Each row is a point on a landscape with many valleys, with its height.
A ball rolls from a point to the lowest of its 2 nearest points, and stops where none of them is lower. Distance is the straight distance between rows; heights are no part of it.
<820>: [177 156 130 127  72 102  89 118 173 119  90 131 134  89 131 183 132 131
 107 147 132  63 130 125  79  78  95 158 136 124 101  94 115 130 166 133
 122 134 123 139  95 147 135 143 122  99 134  88 134 116 153  71 108 127
 132 151]  height 674
<93>: [ 80 145 129 100 172  76 109 150 121 154 152 138  62 185 109  90 115 166
 192 145  93 152 176  65 115 114 171 107 127 138 130 152  85 149 134 180
 114 165 138 126 104  81 178 136  87 145 102 106 134 157  72 112 197 102
 152  76]  height 523
<1048>: [163 119 137 185  81 139 110 190 178 127 122 129  91 132 142 114 171 143
 137 116 137 126  96 118  78  84 117 137 134  91 117  79  74  72 120  95
 102  96 100 126 194 162 153 117 101 144 111 126  99 116 137  87 142  88
 100 153]  height 531
<798>: [141 134 129 106 117 131 118 109 194  95  95 145 154 105 144 164 135 137
 133 135  98 153 123  87 100  88 119 132 153 114 103  94 115 155 191  82
 104 117 172  73 131 192 138 156 138 108 101 117 150 119 158 116 140 124
 109 153]  height 716
<49>: [ 96 146 144 129 126 110 106 134 147 163 156 115 117  86 154  62 157 197
 179 155  96 153  94 124  81  97 158  94 131 105 115 117 118 130  81  95
  66 129 116 137 155 159 154 125 119 131 106 116 121 111 122 157 138  90
 135 157]  height 466
<1010>: [149  89 135  79 119 154 118 101  83 117  98 132 113 137 108 144  70 123
  80  89 142 111 113 134 157 131 132 106 118 188  85 193 170 147 125 175
 119 125 149  99  89  76 103 146 131 154 151 154 113  86 117 102 152 137
 121  52]  height 434
<410>: [190 175 117 115 109 157  90 113 104 111 106 122 153 137 156 105 123 149
 146 136 169  82 161 164 148 147 153  94 135 120 142 135 143  87 107 130
 114 134 104 132 104 147 122 105 164 155 152 182 141 101 111 146 129 188
 106 161]  height 286
<872>: [159  74 141 201 121 145 111 176 168 136 139 166 116 125 130 107 176 142
 134 131 135 108  75 125 136 104  98 140 130  97 118  63  99  90  96 127
 127 109  83 155 174 138 153 120 103 103 105 133  97 133 130  83 135  96
 119 153]  height 515
<525>: [125 172 125 169 128 116  86 126  96 141 156  77 113  81 162 102 159 142
 146 121 148 154 130 159  93 167 183 102 126  90 196 116 118  93 122 117
 114  96 112 117 180 174 133 105 119 158 127 148 134 144 140 191 135 116
  62 161]  height 257
<262>: [133  85 111 111 130 108 109 114 140 135 100 160 113 184  98 158 115 101
  87 105 151  93 149 108 161 120 112 131 145 135 104 139 161 139 144 158
 172 144 142 143  68  53 129 139  94 111 129 123 124 163 113 107 170 117
 134  55]  height 487
<1042>: [137  95 118 146 160 130  93 127 133 183 147 151  68 123 112  84 149 150
 142 144 150 101 123 126 148 110 145 106 147  97 125  94 119 129  92 105
 102 137  87 145 154  93 143  86  80 127  80 131  91 183  94 117 173 102
 127 129]  height 516
<547>: [153 132  93 108  97 163 166  51  86 130 169 146 135  38 152 161 109 115
  55 135 181  98 104 167 140 152  96 162 152 121 148 162 128 121 144 102
 142 101  88  96 147 155 104 127 121  94  99 134 145  95 123 130 125 165
 132 179]  height 282
<777>: [158  68 130 107 146 128 138 116 135 111 148 171  52 111  99 160 194 160
  92 125 105 172 135  97 126 110 172 100 118 163 119 151 146 173 114 114
 145 123 119 103 176 101 145 200 133  97 128 131 128 137 143 138  70 110
 152 145]  height 267
<96>: [142 153 100 104 145 130 128  91 100 127 155 154 161 146 116 208 161 100
 111 132 128 142 164 146 195 109 126 122 141 143 179 137 133 179 189 120
 153 143 137 114  94 130 118 169 145 118 112 128 148 157 115 135 113 198
 116 121]  height 670
<962>: [166 109 123  58 104 169 140  53 114 116 126 108 118 111 107 170 109 103
  42  78 189  98 194 111 146 174 165 128 164 174 118 173 149 116 179 162
 135 108 116  96 125  84  87 115  75 139 102 151 130 133  83 106 151  95
 133  81]  height 327
<889>: [149 131  97 101 127 164 144  81 130 104 151 178 170 119 141 165 154 114
 126 124 145 142 164 120 170 133 142 121 164 128 147 145 136 137 189  93
 127 113 128 104 144 161 111 141 146 134 114 146 158 133 118 133 125 158
 111 150]  height 686
<359>: [123 170 161 122 132 114  70 159 136 179 105 100 103 144 153  41 149 179
 180 135  91 158 117 145 102 102 177  91 120  82  75 116 103  96  48  85
  42 115 108 125 164 144 170 105 125 155  87 136  97  94 118 141 155 131
 129 140]  height 448
<782>: [ 95 162 138  88 163 103 108 115 113 156 147  90 112 118 108  98 131 172
 176 148  85 181 137 135 114 115 184  93 129 135 154 170 143 169 121 147
  74 147 165  97 127 148 133 145 138 151  90 124 115 125 114 186 129 138
 112 149]  height 555
<758>: [108 112 111 170 131 127 142 186 130 106 125 157 146 178 123 185 150 111
 104 118 104 103  70 133 196 126  53 182 118 161 131 111 114 123 122 175
 202 166 173 169  85  97 118 149 142  86 153 119 120 133 150  84  70 167
 119 100]  height 595
<131>: [ 91  92 159 171 164 126 132 159 129 194 138 106  93 121 106 137 171 130
 158 168 109 135  89  99 103 147 111 121  98 139 131 143 142 160 148 129
 146 154 105 149 111  93 140 167 118  88 143  74 108 171 119 131 155  92
 132  89]  height 546
<327>: [112 150 112  66  94 158 153  93 115 105 116  85 168 134 124 120  30  96
  91 114 185 128 161 121 118 176  84 150 171 152  91 147 118  93 181 175
 124  98 163 131 108 136 113  73  92 160 132 160 151 116 140 128 153 123
 159  88]  height 207
<24>: [123 139 131 113 124 108 130 139 190 120 100 130 121 101 118 135 134 145
 144 155  95 104 127  99  65 104  97 148 117 145  87 122 132 130 142 117
 102 160 120 176 102 133 140 154 137  92 140  84 126 123 128 114 122  79
 146 123]  height 658
<518>: [112 143  91  58 112 172 159  99  85  80  96 111 164 128 134 118  53 114
 101 101 165  91 169 128 123 183  88 151 132 149  91 130 107  78 115 159
 160 100 148 139 104 112  97  76 118 179 169 194 153 106 128 124 152 138
 205 101]  height 137
<959>: [121 108 133 171 136 135 162 183 146 132 122 103 125 109 117 139 152 129
 114 116 115 109  84 128 102 148  82 167  67 159 110 132 138  90 100 177
 185 136 128 176 107 126 123 128 122 119 167 106 144 117 152  97  67  80
 151 147]  height 395
<910>: [108  98 142 136 134 134 182 164  93 120 120 115 130 139 117 114 114  92
 104  89 121  86 133 142 106 161  95 137 109 147 108 138 122  96  95 167
 201 122 145 154  97 120  98 115 107 143 152 129 144 145 165 122 133 101
 172 106]  height 431
<146>: [132  96 146  80 160 110 107 148 164  95  75 113  38 158  96 101  86 112
 146  86 136 149 179  71  83 127 182 145 150 138  83 139 119 149 137 120
  91  96 131 126 174  59 149 121  91 132 123 135 113 124 111 111 170  57
 139  68]  height 167
<612>: [ 84 177 146 183 117 102 100 153 129 148 128  77 161 155 167  58 120 112
 200 138 123 191  93 158 139 140 148 128 104  74 176 120 144 113 122 124
  73  95 132 119 160 152 128  97 147 157 110 155  91 110 118 179 162 154
  40 135]  height 264
<92>: [ 80 108 113  78 114 160 187 117  96  81 125  79 136 116  92 130  76  89
  87  95 157 143 166 137 109 167 112 154 139 138  99 149 120 114 186 186
 158  84 179 104 129 147  97 116  97 147 117 152 165 114 154 149 163 125
 141  85]  height 266
<231>: [171 134  86 104  95 173 152 100 110 149 123 130 126  67 143 174 100 117
  74 115 175  64 105 164 153 150  47 169 122 167 116 134 121  82 117 165
 176 125 110 127 114 116 102 138 107 139 150 162 151  80 101 108 115 155
 168 139]  height 284
<668>: [123 107 127 102 173 143 125 129  94 170 165 102  91 139  85 101 142 145
 166 133 121 148 150 137 148 138 183  87 136 150 157 172 144 154 105 150
 129 125 153 140 129 107 118 128 113 165 136 135 136 153 123 162 132 134
 118 123]  height 574
<685>: [107 120 141 183 140 127 128 143 104 159 142 118 115 129 119 131 203 114
 145 159 103 145 118 113 109 144 166  98  80 129 151 131 138 119 127  75
 161 157 105 140 143 142 106 141 136 111 135  84 110 188 130 167 145 115
 117 120]  height 539
<99>: [137  79 126 128 142 138 147 107 119 133 123 160 116 112 108 150 154  93
  98 113 168  61 155 130 138 142 109 142 152 116 115 108 150 135 135 130
 147 134 132 152  93  94 107 122 118 102 110 138 124 167 146 130 138 109
 149 123]  height 464
<330>: [119 116 121 169 141 104 132 124 141 153 162 160 177 102 118 203 132 105
 100 143 118 101  84 133 158 103  61 168 141 141 164 110 120 161 183 149
 171 146 132 133  96 116 105 159 158  54 112  60 137 141 144 103  86 167
 110 104]  height 633
<621>: [178  92 139  92 167 134 119 105  87 186 125 117  98 132 117 124  94 157
 110 152 140  91  99 155 178 131 102 100 116 178 105 169 180 171  93 177
 128 178 128 134  91  55 126 163 154 133 194 119 140  94 123  89  97 166
 145 119]  height 492
<740>: [ 47 178 136 144  98  89 123 137 127 132 124  65 126 174 119  84  66 117
 129 135 115 178 171 134  89 150 152  97 117 111  90 155 105 151 140 138
  85 140 140 126 107 132 137  97 106 166 112 108 116 143 121 139 195 121
 131  94]  height 302
<63>: [152 123 108  72 102 153 180  42 106 123 149 120 131  85 108 174 139 103
  63  97 181  96 191 144 146 164 139 114 182 150 141 146 140 114 195 150
 179 115 122  96 132 121  96 120  85 145 113 159 165 137 127 136 118 137
 143 136]  height 277
<365>: [133 133 152 189 162  95 125 157 122 185 158 157 152 132 144 115 166 156
 121 185  88 111  51 141 144  80  75 136  90 104 118  94 162 141  82 100
 142 194 105 161  88 110 128 167 185  79 138  84 113 107 118 114  96 172
 129 163]  height 538
<592>: [138 100 153 184 161 114 127 177 137 136 121 163 150 155 138 127 176 125
 117 148  83  84  62 137 150  90  72 137 103 101  91  96 148 135 107 103
 142 163 134 171  87 120 124 140 200  93 117 116  95 115 128  90 118 156
 105 153]  height 554
<199>: [ 76 127 162 117 115  94 112 156 151 145  97 112 100 160 103  72  89 125
 121 122 105 125 166 123  78  96 135 109 101 108  62 149 130 149 123 146
  88 145 157 149 103 115 135 138 119 129 120 107 118 123 135 111 191 122
 135  88]  height 269
<313>: [ 65 205 146 179 108  81 140 162 127 131 110  57 175 230 183  23  68  64
 164 153 132 174 140 172 136 189 149 130  88  82 156 103  98  87  77 133
  87 130 109 162 163 115 123  38 135 173 150 130  90 111 101 185 172 142
 127 137]  height 365
<979>: [107  87 124  79 128 137 144  81 143  70 150 189 137  88 115 162 168 150
  68 141 139 138 150 119 104  88 165 100 147 108 160 144 137 168 147 105
 115 121 128  59 170 164 105 136 108  78  86 148 170 136 170 160  91 121
 145 187]  height 494
<101>: [156 137  94 116 110 150 170  85  95 135 155 109 124  57 129 161 113 105
  81 119 163 101 152 152 127 161 111 138 157 148 149 156 121  86 145 144
 156 103 127 119 124 149  92 133 101 145 127 144 165 115 118 146 107 136
 144 144]  height 219
<512>: [ 81 130 138 189 136 112 159  99 127 158 172 130 175  82 174 120 154 147
 160 179 123 162  93 120 103 135 127 123 119  93 178 129 173 116 134  53
 105 149  82 139 172 174 106 105 135  75 110 100 135 134 123 185 115 123
 128 164]  height 500
<376>: [135  92 134  98 118 103 145 160 185 106 106 156 115 102 110 144 127 152
 128 120 106 121 129  91 119 112 115 165 126 155 106 124 168 150 144 142
 135 119 134 145 104  95 138 186 116  80 130 119 150 111 135 114  69 100
 162 130]  height 645
<432>: [161 108 112 112 182 122 122 101 120 149 160 172  64 126 103 171 180 160
 130 149  89 147 127 102 152  97 167 119 137 155 139 148 148 199 106 106
 123 142 142 100 134  94 146 205 183 101 141 125 107 145 112 148  82 146
 136 125]  height 292
<1101>: [ 43 185 157 190  66  68 140 152 133 145 127  57 156 200 168  55  71  53
 160 172 114 200 122 154 127 182 121 112  94 122 131 124 117  96 102 114
  84 150 100 167 129 136 120  79 123 172 133 111  95 149 105 148 196 134
 133  92]  height 334
<828>: [176  67 111 149 121 147 168 102 103 112 130 182  96 101 121 181 162 133
  69  98 141  77 123 156 162 121 110 142 137 163 126 147 142 152 102 125
 179 144 107 115 131  95 122 159 139  80 130 136 118 100 149 111  61 146
 142 158]  height 368
<1075>: [160 124 135 125 183 111 118 116  98 199 145 147 125 117 121 133 133 156
 116 154 117  89  77 166 142  98  82 117  85 140 112 121 173 176  77 124
 127 183 124 149  84  88 118 150 180 108 181  98 121 102 129 125  75 164
 161 163]  height 517
<1030>: [167 101 141  88 183 129 101 134 130 126 111 157  74 187 107 103 132 170
 154 103 113 127 175  82 169 137 204  88 152 161 130 130 104 166 112 129
 122 139 147 118 119  64 150 146 132 151 154 144 117 158 110 115 132 114
 151 104]  height 601
<6>: [135 124 123  73 118 141  97  68 103 119 104 115 159 138 115 152  56  99
  72 102 164 113 142 134 132 128 122 148 144 161  89 177 174 141 178 157
  85 139 140 120  79 111 104 145 139 147 115 160 122 109 118  87 169 132
 132  56]  height 405
<672>: [146 156 110 205  99 102 144 116 154  96 158 163 213 101 171 170 141 127
 121 151 117 119  81 146 138 115  62 164 114  81 181  91 131 105 179 110
 175 142  93 113 145 168 132 129 153  70 125  98 159 105 141 127  89 179
  80 183]  height 634
<239>: [173 141  83 222  91 108 136 153 143 102 150 168 154 124 159 184 167 146
 108 155  82 101  75 142 141 114  75 161  91 104 156  89 111 113 115 116
 187 149 103 141 147 168 161 124 177  81 128  89 122  90 113 102  28 172
  85 188]  height 612
<322>: [ 98 100 141 115 150 100  99 179 154 143 125 153 110 174  95 113  99 129
 148 118 130 117 144  87 121 111 136 100 143 128 140 130 107 151 144 190
 151 143 142 149  76  67 158 148  82 139 137  99 137 184 118 106 182 116
 152  83]  height 507
<375>: [172 164 114 133 108 140  82  97 111 154 149  95  98  81 152 113 133 159
 132 126 182  98 134 158 115 137 166  92 151 117 158 130 132 106 109 138
 105 132  86 109 141 152 142 109 127 154 131 142 127 130 127 156 133 137
  86 181]  height 303
<378>: [162 171  94 111 118 169 138 105 103  97  91 100 157 115 155 147  85 113
 126  96 176 102 151 151 111 168  95 143 129 141 112 107 102  71 110 132
 151 130 130 134 116 153 118  82 131 193 177 180 153 106 133 108 142 140
 154 128]  height 151
<442>: [149 102 145 100 186 127 101 146 123 150 132 136  73 150  96  71 170 173
 166 115  88 140 144 103 141 127 214  71 138 142 127 131 111 170  59 125
  96 120 157 115 152 103 133 126 136 158 128 139 107 167 125 147 123 100
 145 142]  height 589
<552>: [ 67 125 161 145 137 102 117 116 133 176 169 140 132  95 143 104 163 183
 155 163  79 165  76 108  87  94 158  92 100 113 150 145 140 160  93  73
 100 145  91 126 156 166 132 147 136  88  96  97 123 104 119 169 102 108
 150 161]  height 481
<191>: [114 140 130 156  90 111 121 127 171 114 122 137 156 116 145 134 150 123
 146 165  88 163 106 115 112 104 118 120 110  87 132 117 130 122 160  75
  99 124 134 119 160 201 146 173 149 120  89 121 126 115 141 131 127 138
  99 182]  height 728
<472>: [102 165 115 132 110 132 136 118  65 132 140 120 196 161 138 112  63  88
 156 131 156 148 134 152 147 131  84 138 115 103 167 140 149 115 129 114
 118 135 164 146  77 130  96  83 154 167 131 152 144 102 160 151 173 189
 131 107]  height 380
<346>: [176 172 105  61 110 184 152  98 103  79 100 119 167 149 148 133  96 162
 129 105 164 110 182 156 147 177 150  95 158 150 112 157 128 104 112 136
 127 139 123 115 104 128 118  81 160 168 151 195 150 126 112 148 135 163
 156 153]  height 228
<219>: [ 86 191 137 186 115 111 115 120  83 156 141  94 165 137 151  81  92  71
 176 144 151 160 114 178 132 160 129 140 101  82 179 121 172  91 155 113
  87 116 100 138 151 147 115  70 143 147  94 152 114  98 129 161 190 162
  45 118]  height 301
<304>: [121  77 138 114 164 124 148 142 141 147 131 145  44 144 104  92 184 143
 146 139  67 179 165  87 116 133 179 106  93 144  88 147 150 142  97  98
 146 108 131 145 173  88 122 172 109 102 135 108 144 150 128 155 101  85
 165 110]  height 233
<1082>: [124 112 143  77 135 158 172 137 134  64  89 141 133 107 114 154 117 121
 108  54 110 137 154  88 130 168 141 161 135 172 125 133 105 121 137 164
 187  81 181 100 144 153 126 178 117 132 158 137 162 126 166 132  59  93
 136 107]  height 355
<663>: [190  64 138 135 142 139 105 114 128 105  87 178 104 108 122 155 161 116
 110  91 148  54 120 100 151 118 130 118 148 118 123 104 122 143 124 102
 137 112 120 131 115 104 115 122 118 124 109 150 104 156 127 117 115 101
 120 124]  height 482
<810>: [ 90 144 156 160  98 119 183 183 154 134 136 122 176  98 118 123 128 121
 134 141 123 110  64 135  97 119  60 159  81 130 118 124 127  82 129 167
 157 147 136 144 104 154 112 130 121  96 156 110 146 141 158  88  90 106
 152 146]  height 362
<1035>: [ 87 150 153 209 134 115 138 148 119 171 136  92 165 124 158 101 184 119
 177 181 118 149  99 131 108 157 113 120  86 105 168 105 157  88 119  46
 140 154  61 175 165 146 101  94 137  93 146  95 121 161 110 168 144 120
 116 148]  height 519
<200>: [ 95 192 110 157  97  90  80 125 119 121 121  81 161 214 175  44  63 127
 157 135 123 170 172 179 161 155 166  98 107  58 151 109 127  81  72 138
  77 124 112 146 140 112 152  54 136 185 118 155  93  84  86 177 165 174
 107 126]  height 396
<202>: [155 151 109  68 142 133 121  95 179  91 117 165 197 133 157 160 126 132
 137 164 109 151 147  99 153 111 120 130 164 110 123 125 141 149 186 104
  92 111 154 106 107 190 121 142 159 124 118 146 155 124 133 132 121 176
 130 166]  height 702
<448>: [163  95 100  98 130 114 115 153 169 103 110 187  97 213 109 132 123 143
 144 110 111 151 174  79 186  97 156 113 169 166 118 119 106 149 111 133
 153 137 137 147 110  61 168 168 114 149 165 147 126 146  84  97 133 130
 168  68]  height 615
<739>: [191 175 108 187  87 102  84 174 131 112 123 155 131 149 166 157 166 135
 121 160 100 107  79 162 153  95 101 141 112  93 151  80 129  87  92 128
 175 136 105 137 107 140 161 144 190 115 156 126 129  86 105 104  65 193
  92 173]  height 590
<389>: [147 113 148  88 126 140 132 148 165  64  70 125 133  85 125 146 142 135
 147  73 132 139 147 103 109 136 167 127 151 147 110 105  96 130 125 117
 148  76 161  81 167 167 157 144 137 141 150 129 141 148 168 114  83  80
 126 153]  height 389
<9>: [ 67 159 159 134 123 137 160 160 103 137 148  98 193 122 118 122  77  70
 162 134 131 111  73 122 100 152  71 169 111 135 130 127 124 116 152 150
 124 131 151 146 106 149  96  99 143 139 173 118 160 145 163 100 145 128
 139 100]  height 317
<827>: [103 100 125  63 101 165 138 134 139  45  94 130 126 135 112 160  98  95
  82  57 141 151 174 104 150 142 141 126 136 183 118 153 112 132 173 161
 170  87 165  79 135 132 114 155 102 151 123 166 157  98 153 119 123 113
 126  85]  height 316
<994>: [131 118 137 133 142 124 160 109 124 133 175 109 134  56 140 134 140 144
 138 135 160 107 119 128 111 153 132 125 160 124 158  92 121 124 145 119
 144 111 116 127 155 165 112  90 102 131 159 113 142 167 149 154  97  80
 126 173]  height 447
<532>: [124  78 128  90 149 137 122 145 153 106 101 143  23 154  85 117 151 143
 127 107 100 169 179  85 117 111 187 132 132 159  94 145 138 143 128 126
 121 102 126 131 182  79 144 168  85 125 103 120 124 123 114 126 139  71
 146  83]  height 200
<1108>: [143 149  86  45 112 173 134  52  96 123 142  87 157 134 102 182  70 113
  60 110 183 138 164 114 153 151 131 142 155 185 125 202 166 147 195 169
 121 129 119 123  90 102 118 134 128 136 125 143 145 134  96 100 149 136
 135  67]  height 371
<353>: [147 110 163 145 123 151 127 123 160  97 118 124 136  64 156 159 133 128
 137  94 140  75 111 108 109 147 133 144 142 134 136  69  88 135 160 122
 148  80 136 110 158 167 123 128 115 137 153 118 136 155 150 113  93  64
 111 133]  height 418
<281>: [159  76 119 156 169 144 135 163 136 115 106 175 137 190 133 162 166 127
  95 122  91  85  95 112 174  96  84 163 116 136  73  91 123 159 112 125
 176 160 177 154  77 101 129 159 185  92 139 117  95 110 121  88  75 168
 109 125]  height 573
<303>: [123 156 130 176 138  99 132 124 118 128 168 145 198 114 133 181 121 106
 142 146 138 121  87 148 170 113  77 163 135 107 191 117 134 137 178 122
 161 134 111 135 108 155 103 143 164  90 139 109 149 129 142 147 102 190
  96 132]  height 650
<207>: [192  73  90 106  96 158 172  55 107 126 161 181 109  66 123 198 135 120
  21 120 175  68 107 165 160 148 110 157 161 154 142 170 131 147 127 140
 160 125  82 102 160  88 113 146 118  71 111 120 106  96 105 114  97 154
 143 152]  height 333
<1011>: [ 99 167 135 123 113 133 109 128 119 116 113  98 174 130 137 143  79 129
 144 110 127 147 148 123 100 141 127 154 130 150 125 125 118 146 165 121
 121 135 171 136  88 170 123 105 138 148 149 115 142 158 152 125 141 119
 116  99]  height 265
<59>: [ 72  84 137  99 157 149 130  99 135 114 157 162 120  86 115 121 166 136
 100 157 119 174 117 126  80  87 171 109 133 104 133 156 151 187 148  96
  89 120 126  98 182 168 114 137 110  94  68 127 139 147 145 164 130  83
 153 146]  height 511
<635>: [114  89 116 177 127 124 128 154 132 130 134 145 124 122  92 192 148 100
  90 107 124 101  99 138 161 126  93 173 105 155 140 131 139 144 163 167
 202 142 151 143 114 121 122 157 119  80 123  73 118 149 150  88 103 134
  98 102]  height 616
<67>: [116  75 137 160 170 125 138 125 136 201 159 124  72 113 109 112 172 131
 154 166 143 121 104 118 142 136 110 126 128 122 130  98 150 136 115 113
 136 160  92 166 129  94 141 126  78 106 114  85  84 172  93 135 161  86
 144 108]  height 532
<233>: [213 152 126 161 104 127  69 155 156 128  95 153  99 122 144 161 162 161
 134 143 115  92  86 135 121  78 120 123 118 127 130  90 106 119  91 113
 125 123 102 134 116 139 162 157 160 141 166 112 120  95 102  78  94 144
  98 160]  height 569
<999>: [121 202 103 137 113 142 134  92  67 142 174 106 183 141 149 126  84  81
 150 121 166 163 131 165 154 140 112 145 136  87 177 163 185 112 166 126
  87 107 106 128 113 152 106  90 148 145 100 152 133  91 134 153 178 180
  68 135]  height 341
<337>: [ 68 176 106  93 137  82 102 114 133 146 137 101  82 143 105 120 125 164
 185 171  98 164 177  98  97  94 173 107 138 137 143 169  89 160 157 169
  66 163 154 102 110 121 165 140  97 141  74 124 123 128 103 151 170 111
 135 103]  height 537
<1044>: [163 126  94 149 105 127 116 119 153 122 141 177 129 113 127 163 174 151
  96 175  84 164 115 124 132  82 119 138 132 110 122 134 119 143 135  89
 113 133 112 120 136 170 145 170 157  77  93 124 129  90 116 121 104 156
 115 177]  height 740
<746>: [ 78 138 150  83 165 110 129 194 174  95  62 105  66 165 111  62  93 132
 167 102 102 171 178  88  63 111 178 132 149 106  60 125  69 150 126 122
  73 104 151  97 181 107 164 117  95 137 104 119 100 122 140 125 155  54
 164  94]  height 203
<662>: [119 189 154 114 113 101  84 147 119 147  99 103 139 172 158  27 109 164
 174 131 109 146 135 169 123 116 167  90 115  84 106 116 112  94  52 130
  69 125 120 123 137 135 159  83 139 189 135 149 104 100 105 127 161 152
 118 164]  height 426
<605>: [ 77 198 145 126 122 115 172 144  73 123 120  94 213 157 133  96  96  79
 182 107 126 131 146 151 109 146 100 146  96  90 160 136 127  78  91 113
 146 134 155 133  97 148  93  70 151 157 134 137 161 111 184 170 132 147
 154 135]  height 413
<19>: [181  69 129 156 146 161 105 121 129 131 134 190  92 108 135 127 187 155
 121 111 167  75  82 133 149 106 121 107 143  92 137  89 136 113  90  98
 132 126  79 139 153 126 145 113 116 111 106 142  99 149 128 124 146 112
 111 147]  height 499
<961>: [ 70 110 137  93 178 163 150 103  90 115 150 130 129 116  92 111 149  94
 118 151 126 155 155 144 127 118 178 108 116 132 145 171 165 177 144  96
  89 111 161  90 143 162 100 109 144 128  82 125 147 155 157 191 132 124
 132 140]  height 530
<517>: [ 74 149 126 141 117 107 157 135 111 110 126  73 158 182 131  69  49 104
 131 126 122 157 169 148 123 166 142 128 120 107 110 136  86 115 108 130
  90 117 150 144 121 132 140  59 126 182 131 129 121 156 148 167 176 124
 130 111]  height 332
<570>: [124 106 136 113 124 131 155  95 124 109 173 143 122  45 145 138 158 163
 105 121 169 140 128 104  93 142 152 109 166 113 159 102 105 121 128 117
 146 105 114  78 185 183 121 109  97 109 116 148 161 135 176 176  78  93
 136 189]  height 470
<643>: [164  77 121  79 157 176 132  97  68 165 114 103 105 158 112 123  66 125
 100 122 175 113  97 156 184 163  97 110 115 191 103 175 176 144 100 167
 148 150 120 123  96  39 105 119 127 173 185 159 124 110  96  81 124 152
 141  82]  height 465
<644>: [115 130 165 117 119 103 108 193 184 113  51 101 114 168 119  87  98 137
 149 101  78 132 146 111  64  88 143 129 122 119  66 111  77 128 110 120
  98 117 163 116 115 131 166 135 128 134 129 122 103 124 147 100 155  97
 142 108]  height 238
<919>: [159  95  99 103 124 127 144 171 179 120 128 166 113 151  97 149 155 127
 134 106 106 145 155 109 181 116 109 131 152 159 112 123 127 127 136 155
 165 127 148 153  98  92 155 172 109 115 153 143 139 129 108  95  88 125
 177 116]  height 629
<1105>: [123 171 132 148 135 124  93 134 126 109 142  80 143 111 162 125 122 117
 177 106 131 153 156 129  98 160 166 121 127 107 159  97  90 128 140 119
 121 100 158 105 150 178 144 107 115 181 152 128 128 180 141 150 143 111
  70 131]  height 211
<27>: [ 83 172 178 219 104  97 117 181 141 158 140  79 163 175 165  67 104  96
 205 167 119 185  66 164 128 148 117 130  93  97 154  87 122  95  89 133
  99 131 115 158 155 143 139  92 134 162 136 139  90 144 107 123 193 129
  97 119]  height 300
<1013>: [226 131 122 164  92 160  96 161 167 111 103 127  63 114 122 157 168 167
 149 108 128 121 127 115 102  72 144 149 151 142 132  92  64  82 108 112
 100  85 103 126 187 150 159 145 129 151 127 118  99  92 128  61 108 123
 105 137]  height 548

Where does a ball stop that starts at each point below?
<303>: <101>
<59>: <518>
<820>: <99>
<448>: <99>
<1035>: <612>
<1075>: <101>
<672>: <99>
<131>: <99>
<910>: <1105>

For each start below, name every point that the ball comes to, in order.
<191>: <798>, <202>, <889>, <96>, <303>, <330>, <635>, <758>, <281>, <592>, <365>, <1075>, <621>, <643>, <1010>, <6>, <1108>, <962>, <63>, <101>
<1044>: <798>, <202>, <889>, <96>, <303>, <330>, <635>, <758>, <281>, <592>, <365>, <1075>, <621>, <643>, <1010>, <6>, <1108>, <962>, <63>, <101>
<685>: <1035>, <512>, <552>, <49>, <359>, <662>, <200>, <313>, <1101>, <27>, <612>
<24>: <376>, <919>, <448>, <1030>, <442>, <668>, <782>, <337>, <93>, <322>, <262>, <99>
